A landscape with many peaks, sampled at points; each row gives a point and its height.
From any point a climber takes the steepest step (rise divided by distance) to one of its 5 nearest points. It stops when none of these is higher. Distance is the straight distance between rows; heights are no part of it.
<235>: [135 144 122  86 113 128 149 146 106 159]  height 423
<277>: [138 163 142 114 196  85 113 136  65 104]  height 498
<729>: [ 85 136 107 189 163  78  95 109 155  69]  height 244
<565>: [108 111 131 156 131 120 131 116 155 110]  height 437
<477>: [ 98 119 135 146 141 106 135 116 141 111]  height 529
<779>: [115 102 133 154 114 145 129 115 170 122]  height 378
<540>: [ 98 139 140 167 175  70 110 113 108  74]  height 266
<34>: [134  99 145 130 100 170 154 123 153 157]  height 492
<397>: [ 93 133 132 167 161  73 110 114 119  80]  height 228
<600>: [139  84 142 156  80 193 127 116 169 139]  height 426
<296>: [156 112 135 102  92 185 163 139 139 184]  height 439
<460>: [ 98 127 134 136 142  98 134 117 125 119]  height 607
<726>: [ 95 124 114 184 145 101 111 111 170  85]  height 252
<605>: [177 168 128  63 177  93 104 151  66 107]  height 358
<448>: [120 137 134 108 122 120 148 135 112 146]  height 25
<549>: [135  96 119 198  84 188  94 111 184 120]  height 215
<115>: [138  87 141 150  97 180 135 117 166 134]  height 438
<311>: [104 140 148 159 186  69 115 116  90  75]  height 353
<288>: [123 142 132 109 136 114 145 137 102 141]  height 221
<257>: [117 149 145 132 185  79 115 125  75  97]  height 548
<29>: [146  86 150 144  84 195 138 123 163 161]  height 425
<559>: [155 156 113  60 106 114 131 153  85 151]  height 599
<247>: [117 114 105 197 128 150  96 113 195  98]  height 338
<507>: [139 134 124  84 100 144 152 144 116 174]  height 604
<725>: [137 109 106 213  75 203  76 108 182 130]  height 91
<581>: [ 92 128 110 180 153  91 104 110 162  82]  height 263
<347>: [139  94 119 194  77 199  97 106 180 130]  height 309
<110>: [124  97 144 132 111 158 150 121 155 146]  height 458
<767>: [117 144 142 122 153  92 128 126  91 119]  height 576
<427>: [ 84 143 120 183 179  61  92 110 126  61]  height 219
<249>: [111 130 135 127 133 114 148 125 123 136]  height 373
<193>: [156 149 108  58 103 130 141 146  97 166]  height 384
<42>: [135  91 145 144  88 179 140 114 160 148]  height 462
<100>: [142 156 116  78 126 115 134 146  86 150]  height 627
<354>: [147  99 144 125  85 191 153 134 155 175]  height 447
<374>: [131  92 138 165 103 167 119 116 179 124]  height 400
<97>: [149 163 123  91 174  95 113 148  61 115]  height 422
<171>: [ 91 123 103 187 150 104 103 114 171  78]  height 278
<241>: [120 102 121 180 123 147 107 115 188 105]  height 387
<164>: [156 135 109  55  79 157 156 151 124 181]  height 490
<668>: [ 96 136 142 155 168  77 117 114  98  84]  height 346
<361>: [134 152 128  95 149 102 125 138  81 140]  height 617
<353>: [105 136 135 127 138 100 132 126 113 121]  height 569
<516>: [125 146 124  98 124 118 142 141 102 151]  height 145
<745>: [127  98 120 186 104 177 104 109 185 110]  height 626
<775>: [ 91 123 127 162 143  95 122 112 148  95]  height 652
<315>: [134 114 138 105 102 169 160 138 145 171]  height 543
<578>: [134 151 123  94 137 113 134 137  88 144]  height 591
<14>: [152 132 122  78  94 159 156 150 129 179]  height 533
<657>: [ 88 130 127 164 151  81 113 112 133  84]  height 268
<485>: [118 123 135 117 120 135 155 129 135 148]  height 287
<177>: [113 116 102 192 143 136  99 114 189  89]  height 328
<82>: [131 113 139 113 110 152 161 133 144 159]  height 522
<754>: [133 160 135 106 166  97 124 136  70 127]  height 483
<344>: [169 116 115  72  75 186 168 149 134 191]  height 303
<325>: [182 171 124  54 172  90 109 148  71 115]  height 341
<433>: [163 163 119  69 147 105 118 147  71 131]  height 283
<48>: [109 149 149 132 168  88 127 127  85 106]  height 606
<464>: [163 166 129  71 158 100 113 149  63 123]  height 330
<12>: [110 120 139 137 124 120 144 121 144 125]  height 434
<194>: [151 136 118  68  88 148 152 147 118 176]  height 549
<521>: [133 131 125 103 112 143 162 144 126 168]  height 541
<642>: [162 159 114  59 119 114 123 152  75 144]  height 352
<386>: [127 106 138 124 108 152 159 131 148 152]  height 491
<223>: [ 98 115 122 170 137 116 120 111 168 100]  height 250
<523>: [142 128 124  87 101 152 162 142 132 178]  height 572
<316>: [140  86 129 180  84 193 106 106 177 131]  height 372
<778>: [180 167 126  63 189  88 105 156  66 101]  height 350

For each start below, name the point where the climber stops.
<729> | <745>
<427> | <48>
<754> | <100>
<485> | <507>
<353> | <775>
<288> | <100>
<600> | <507>
<397> | <48>
<386> | <507>
<249> | <775>
<193> | <100>
